The views of a scene show one set of named points, each view turned or mirrored, and shifted as a whole, with a little noise and some points left out.
In the rows, 128 means zero.

Scene 1
View 1
<190>: [220 115 171 105 110 160  98 123 117 116 127 142 169 139 118 134 125 154
 143 113 124 141 107 159 137 162 147 101 156 108 151 165 132 108 164 128
 152 126 135 128 179 105 129 147 143 128 142 137 126 101 162  92  86 124
 130 130 133 112 114]
<82>: [218 105 155 128 135 156  94 111 119 113 105 141 146 137 166 151 138 161
 168 101 120 141 138 168 122 156 141  87 144 114 146 145 158 108 172 157
 127 136 129 117 173 126 117 150 128 136 146 131 141 109 153  86  81 109
 133 120 142 119 107]
<227>: [190 121 177 152 136 132 119 123 137 125 135 129 161 126 104 161 126 173
 171 107 154 145  89 111 158 151 154 120 148 109 117 179 100 131 156 129
 147 138 157 161 126 107 114 103  90 139 116 114 103 107 206 181 151 160
 138 135 116 100 142]
<147>: [215 114 172 118 118 158 100 124 121 116 128 140 168 135 114 140 127 162
 157 111 132 140  99 150 145 161 153 101 154 110 139 177 122 114 162 126
 152 131 141 141 166 107 120 135 127 129 132 131 122  99 177 118 100 136
 134 130 125 112 123]
<17>: [168 115 162 154 154 104 139  95 175 136 114 126 143 130 145 176 133 166
 138 104 141 156 146 107 122 122 103 130 127 109 145 121 127 113 158 167
 127 148 144 110  85 140 124 114  89 144 145  95 101 128 179 151 153 129
 127 138 131 105 102]
<168>: [197 110 162 122 134 133 118 101 153 128 112 133 151 136 145 153 128 156
 128 107 121 148 143 144 115 140 111 114 137 111 162 126 147 104 160 157
 135 139 130  96 138 130 133 144 129 138 157 116 119 117 155  93 105 108
 122 135 144 112  92]
<135>: [243 114 178  73  80 187  79 133  99 107 137 149 184 146  95 114 117 150
 134 125 112 132  81 181 146 179 162  93 169 110 157 184 129 103 163 104
 166 113 129 135 219  88 134 161 170 118 139 153 134  90 155  66  57 120
 126 135 135 115 119]
<133>: [185 118 174 155 137 129 124 117 145 127 131 131 155 127 112 165 129 172
 169 106 154 148 100 109 155 143 146 122 142 107 121 172 103 127 157 135
 143 144 157 158 120 115 114 103  89 137 120 112 104 112 203 182 152 156
 140 136 115 103 138]
<79>: [230 121 189  68  73 174  96 130 115 117 153 144 196 146  64 113 109 150
 113 132 120 138  68 162 155 171 153 108 171 105 160 184 108 102 153  91
 178 110 134 137 199  82 144 148 169 115 139 144 115  93 162  88  85 130
 122 143 128 105 119]
<166>: [210 120 179 107 105 157 106 120 124 119 139 138 175 139  94 136 119 161
 139 121 133 141  88 142 152 159 147 113 157 109 146 175 111 114 155 117
 160 126 141 143 166 100 129 130 133 125 135 131 113 102 178 121 107 139
 131 138 126 106 123]
<16>: [198 104 146 178 169 138 105 112 123 118  98 136 126 126 187 177 150 177
 211  84 143 146 144 144 130 149 148  88 132 119 113 150 145 129 173 178
 109 152 142 137 136 140  92 122  83 147 127 118 135 115 180 144 117 133
 149 114 134 121 128]
<140>: [202 122 184 105 102 142 118 116 145 128 138 135 177 140  89 139 113 154
 118 122 132 148  93 131 145 149 131 125 154 105 155 160 112 109 154 117
 161 125 141 131 151 105 138 134 137 126 142 123 106 107 174 120 119 133
 123 143 127 101 113]
<144>: [181 113 161 142 143 121 126 100 159 131 113 132 147 132 145 166 133 162
 141 105 134 152 141 125 123 132 113 121 133 110 151 127 136 113 158 163
 133 141 138 108 116 133 128 128 108 140 150 108 112 122 172 126 130 121
 127 135 135 108  98]
<11>: [238 122 192  80  74 186  86 146  93 109 157 147 198 141  57 110 112 154
 142 131 127 131  50 161 169 183 180 101 177 108 141 214  96 112 156  81
 179 111 142 167 216  72 132 138 156 114 121 152 119  84 178 108  83 147
 133 141 121 106 141]
View 2
<227>: [165 114 152  90  63  97 143 118 155 123 182 153 121 130 116 107 154 123
  99 115 126 130 104 133 103 102 102 125 150 127  84 137 170 126 138  95
 129 151 146 141 147 104 145 117 128 126  72 185 145 160 134 145 107  52
 117  92 127 148 131]
<133>: [158 122 151  98  62 100 150 112 154 126 183 152 121 131 120 106 157 119
 101 113 121 134 104 137  99 101 112 133 149 129  89 141 160 124 133  92
 136 152 147 145 149 101 145 120 123 124  80 191 149 165 133 138 104  55
 114  99 138 142 126]
<144>: [143 153 134 144  96 113 161 105 125 146 198 136 135 134 148 116 155  94
 100 124 108 139 115 147 113  88 162 145 145 110 132 125 122 134 105 121
 150 163 163 173 171  96 125 129 141 124 105 171 128 171 122 108  90  70
 104 140 152 125 119]
<147>: [166 109 128 123 105 117 104 141 128 131 176 129 119 118 156 125 142 118
 105 144 115 113  98 131 140 108 121  99 137 105 103  85 159 139 131 146
  93 144 130 155 159 101 125 106 182 142  79 149 111 168 128 145  97  67
 120 115 110 137 148]
<168>: [147 150 118 158 113 119 142 118 110 148 195 127 137 132 168 126 147  91
 101 141 103 133 114 146 129  88 176 132 136  93 142 108 120 140 105 148
 133 159 156 179 177  94 115 125 165 134 110 157 107 170 117 107  91  77
 102 154 138 118 126]
<166>: [178 105 130 113  91 101 110 139 123 126 172 140 127 129 147 123 140 128
  99 146 118 123 103 126 138  97 131 108 141  98  99 111 171 128 140 138
  93 147 140 151 163 105 126 110 175 148  81 163 109 153 114 155 109  62
 114 114 105 132 141]
<190>: [167 116 124 137 114 114 106 140 115 132 177 127 126 121 164 129 138 115
 103 152 114 117  99 130 144 102 140 103 132  93 117  84 152 142 125 156
  92 145 133 163 165  96 117 104 191 146  83 145 101 167 120 140  98  71
 115 127 108 130 144]
<17>: [141 159 138 137  79 106 180  92 130 146 200 145 140 142 137 109 161  94
  99 110 110 150 123 153 100  84 164 160 151 115 132 149 121 126 105 103
 169 167 169 170 168  93 132 138 115 116 109 192 142 168 120 101  94  67
 101 140 160 125 108]
<82>: [139 143 123 158 125 145 122 131 122 145 198 108 118 108 174 128 146  95
 111 135 108 112 100 147 131 112 142 111 128 109 131  63 122 159 104 155
 114 149 134 178 166  92 121 109 187 134  95 140 112 191 141 113  77  75
 119 138 132 134 140]
<79>: [200  81 118 114 114  92  77 161 101 123 157 138 135 132 162 135 126 136
  97 178 118 122  98 113 167  91 142  89 138  70 103  98 187 122 145 169
  54 143 133 149 171 107 106 102 210 165  75 142  78 139  98 175 115  69
 113 117  80 125 156]
View 3
<190>: [116 142 141 133 132 109 104 142 111 141 126 162 120 123 129 102 129 162
 127 124 120 119 133 143 125 125 130 112 158 152 117 103 148 149 174 102
 144 113 124 161 122 126 156 138 141 116 161 155 103 127 116 146 120 166
 149  93 138 142  97]
<227>: [131 165 139 175  84 114 104 114 152 127 136 114 125  87 118 114 160 109
 141 153 109 129 117 121 159 110 129  90 126 155  62 127 137 163 145 135
  97 122 152 133 129  96 162  74 161  91 121 156  88 123 139  97 124 161
 156 132 151 107  96]
<79>: [116 114 116 130  97  78  81 133 100 155 126 195 103 104 145  78 113 191
 132 120 125 103 138 169 125 116 137 114 184 143 122  85 146 171 175 146
 129  80  98 158  95 124 172 157 145  98 188 185  93 102 113 123 100 163
 151  80 150 116  95]
<135>: [113 137 122 108 113  84  73 141  95 148 132 199 103 117 144  86 105 206
 152 124 124 115 140 158 121 118 139 116 163 153 139  75 158 166 183 124
 135  81  96 175 100 135 165 168 130 112 199 164  94 107 114 155 110 161
 141  67 140 113  93]
<11>: [115 140 105 130  70  68  60 122 108 149 135 192  94  85 143  80 111 198
 164 137 117 106 134 163 138 105 147 110 160 149 117  76 151 179 170 165
 100  71  94 162  85 120 178 146 140  86 196 177  83  91 123 119 100 155
 146  76 151  76  93]
<166>: [123 137 130 147 103  96  98 127 120 142 128 159 119 104 132  97 135 152
 133 133 119 117 130 145 135 116 132 103 156 149 100 107 141 164 164 131
 120 103 127 153 116 112 164 121 147 101 158 168  94 116 122 117 113 163
 155 104 149 121  98]
<133>: [132 166 142 176  92 120 114 116 153 125 134 110 130  91 115 115 159 101
 131 149 107 128 116 116 159 113 125  91 128 153  60 133 136 157 143 125
 104 130 156 131 136  97 156  72 159  97 116 155  93 127 139  95 127 164
 157 136 148 117 100]
<16>: [121 205 167 147 132 141 112 133 147 115 139 105 135 123 104 137 160 114
 156 158 107 146 119  95 151 123 119  97  95 173  87 127 149 139 155  70
 123 148 163 157 149 114 142  80 140 124 127 110 103 150 134 154 150 161
 146 121 124 125  97]
<17>: [133 138 167 178 152 144 151 134 145 129 118 105 146 125 108 129 174  80
  91 127 113 132 121 118 141 127 113  89 147 147  64 152 127 138 154  85
 148 156 174 135 160 102 143  79 166 121  94 154 109 153 127 114 133 178
 169 147 142 183 103]
<144>: [126 143 162 159 152 135 138 142 134 131 122 122 139 127 114 124 157 108
 104 128 114 130 126 124 134 130 116  98 149 151  87 138 133 140 164  82
 150 147 159 145 153 112 142  98 152 126 115 153 108 145 121 131 132 172
 162 128 137 175 101]
<140>: [125 120 134 152 111 102 111 132 122 146 123 156 121 106 132  95 139 143
 112 122 119 114 129 152 132 121 130 104 172 141  93 114 136 161 166 129
 132 113 131 143 119 113 164 125 155 103 145 181  97 118 120 109 113 168
 159 111 153 142 102]
View 4
<147>: [120 148 117 121 137 124  97 117 128 135 112 152 146 142 113 136 148 112
 132 149 140 108 135 103 159 126 125 131 116 111 133 143 118 132 137 132
 146 128 140 126 162 115 127  98 128 122 139 133 117 125 124 102 108 174
 143 120 145 144 115]
<140>: [130 144  96 128 139 127  82 129 147 127 128 160 143 136 125 143 166 129
 110 148 150  88 138 118 176 116 136 146 102 133 123 153 117 132 143 134
 170 137 143 118 147  85 125 109 138 131 139 136 127 136 120 101 101 170
 149 116 145 149 104]
<168>: [ 94 170 100 141 167 143 118 120 128 109 134 129 157 129 139 172 179  98
 110 137 152  78 162 129 150 142 169 115  94  99 117 138  95 138 123 133
 133 134 143 130 153 107 152  87 113 116 134 152  87 136  99 146 131 128
 113 137 127 121  94]
<17>: [141 120 124 147 171 122 131 142 110 113 127 175 147 102 164 175 173  91
 129 126 127  29 165 133 145 159 169 137  93 127 117 124  87 149 124 138
 137 149 157 106 131 103 169  52  89  82 113 150  70 167  83 122 141 118
  98 142 152 122 100]
<166>: [128 143 104 125 136 123  85 121 141 132 122 158 145 141 117 137 154 122
 124 148 146 101 131 108 170 117 127 140 110 127 127 152 121 130 143 133
 159 133 143 121 156 101 126 105 134 128 138 136 127 129 129  99 102 176
 147 115 145 151 113]
<144>: [120 140 117 142 167 128 126 127 119 113 127 154 149 117 150 168 172  96
 124 133 137  55 161 127 149 150 163 129  98 113 122 131  93 142 124 136
 132 140 151 117 145 109 161  68  99  96 122 149  80 151  91 128 137 130
 105 137 142 123  99]
<133>: [166  96 136 128 143 105 105 141 111 139 108 199 136 117 135 137 142 106
 148 134 120  58 134 108 151 140 124 155 114 140 134 131 109 144 140 138
 150 144 154 100 138 110 143  65  99  88 118 130 101 156 106  79 118 165
 126 126 170 146 121]
<82>: [ 82 180 120 128 153 134 126 106 117 126 114 116 158 146 116 155 150  87
 133 146 146 118 149 108 138 142 147  99 119  74 132 133 100 133 122 130
 114 122 137 142 176 137 144  83 113 117 141 140  92 112 110 142 132 150
 119 135 126 125 113]
<227>: [167  94 136 124 136 103 103 141 109 142 104 199 137 120 130 130 138 112
 149 141 119  64 128 105 157 137 114 157 117 141 136 134 116 144 143 139
 154 142 154 100 140 110 138  73 106  92 121 128 108 152 109  72 112 172
 134 122 171 153 122]
<79>: [107 169  74 123 128 136  63 118 164 133 134 134 144 157  98 134 166 140
  99 157 166 131 128 111 189  94 123 137 107 123 123 169 133 117 152 130
 180 126 135 131 159  84 103 139 164 159 152 135 153 113 145 102  83 194
 171 106 130 156 108]
<11>: [122 153  94 110 110 124  57 113 156 146 116 149 140 163  83 112 144 143
 116 165 157 147 112  92 188  92  98 143 123 129 139 170 143 116 159 132
 176 124 133 130 170  95  91 141 161 159 154 123 164 106 155  78  77 214
 182  98 143 169 122]
<16>: [125 131 156 123 148 112 142 121  89 141  94 161 148 129 126 141 131  77
 167 137 117  91 140 100 122 161 129 117 129  92 141 116  97 145 120 133
 106 134 151 125 163 152 160  51  84  77 122 132  79 133  98 109 140 153
 106 138 155 125 125]
<135>: [ 84 192  86 116 126 139  74 103 158 135 125 110 151 169  89 129 157 125
 108 161 168 158 130 102 177 103 122 118 118 100 132 164 128 116 145 125
 155 121 127 143 183 106 105 135 162 159 160 133 146  93 147 115  92 192
 167 110 121 152 114]
<190>: [101 166 102 126 143 133  99 110 137 131 121 130 150 148 109 144 160 113
 121 149 150 117 140 109 163 122 135 123 111 104 127 149 113 128 136 129
 144 127 139 132 165 111 127 108 136 130 145 137 120 115 122 117 112 166
 142 122 130 140 111]
View 5
<16>: [118  98 122 161 126 138 150  99 139 110  76 133  97 142 118 118  90 211
 116 111 140 126 147 140 118 159 105 115 177 134 197 147  84 106 115 119
 119 121 165 103 139 155 123 149 119  90 125 143 113 142 135 128 124 110
 125 106 136 142 185]
<227>: [ 93 109  95 132 131 135 131 117 147  87  76 120 102 109 137 127  64 149
 123 117 144 119 149 123 106 155 125 125 150 113 145  87 104  87 128 111
 113  95 194 105 100 124 172 165 120  70  93 120 119 118 142 145 106 106
 103 108 116 135 154]
<79>: [ 71 116  83 105 108  87 102 112 125 128  89 153 179 131  88 133 132  57
  85 133 163 173 146  66 118  78 118 171  87  96  95 125 148 126 120 102
 122 119 167 116 104 145 152 168 151  70 134 125 128 101 150 168 120 145
 145  93 101 150  96]
<166>: [ 87 113  94 119 119 109 116 110 133 112  81 137 146 125 110 129 107 106
 102 127 151 150 147  92 113 108 119 151 121 112 125 119 125 110 123 104
 116 114 172 110 109 139 152 165 139  74 120 126 125 111 146 151 116 131
 132 100 109 139 126]
<140>: [ 97 114  96 109 128 121 116 109 134 102  65 123 150 120 113 135 115  99
 114 138 144 148 154  84 111 102 121 151 117 131 121 123 122 107 137 103
 120 105 165 113 102 138 167 156 147  84 111 138 122 102 147 143 119 143
 136 105 107 122 129]
<11>: [ 53 112  78 119 101  74 105 118 130 134 112 171 161 125  89 125 110  62
  73 116 173 173 139  80 117  94 120 177  93  59  94 107 161 125 106 107
 113 121 187 109 102 134 148 181 138  56 134 102 134 111 146 184 112 126
 130  87 106 175  93]
<17>: [135 110 119 124 152 166 138 100 144  74  36  87 115 121 141 141 101 178
 150 142 119 115 160 116 105 139 116 112 163 186 173 135  73  88 152 106
 126  94 151 110 116 144 169 136 143 104  95 164 110 109 140 106 124 135
 131 123 117  88 184]
<82>: [114 100 121 145 116 115 135  95 125 132  73 146 143 159  90 122 137 165
 103 124 143 157 149 107 127 114  98 139 144 142 176 178 100 130 111 118
 127 135 140 112 149 174 109 148 144  94 145 158 117 137 140 135 132 139
 153 103 131 141 163]
<144>: [129 107 120 127 140 148 136  99 137  94  44 104 129 131 124 136 119 166
 135 140 129 133 157 108 113 126 110 124 154 176 168 150  83 102 144 111
 127 108 146 111 129 153 153 139 145 101 108 162 110 115 141 116 126 139
 138 117 118 101 172]
<168>: [125 107 119 122 133 137 125  94 130 110  47 115 151 146 106 138 140 146
 121 145 131 146 158  90 119 104 105 135 138 169 165 170  94 116 140 109
 133 120 135 114 131 166 138 136 157 106 127 170 114 115 143 118 133 154
 156 113 120 106 164]
<147>: [ 91 107 100 130 114 109 122 105 134 116  83 143 139 131 106 126 112 128
 101 122 151 150 146 100 118 118 114 147 129 112 139 130 118 114 116 110
 121 118 170 107 120 145 141 160 137  77 126 129 123 121 144 153 120 127
 132 100 116 147 140]
<135>: [ 74 108  94 124  97  78 108 106 118 148 101 172 179 150  72 122 143  80
  73 127 166 182 146  72 127  77 109 174  96  87 118 150 149 144 107 108
 123 137 160 116 125 159 122 166 150  72 154 128 129 117 148 172 128 144
 156  91 116 164 107]

In a view up to two points have been moved. Name them for each view, in the order of its rows, or write none.
view 1 | <16>
view 2 | <147>
view 3 | <190>
view 4 | <140>
view 5 | none
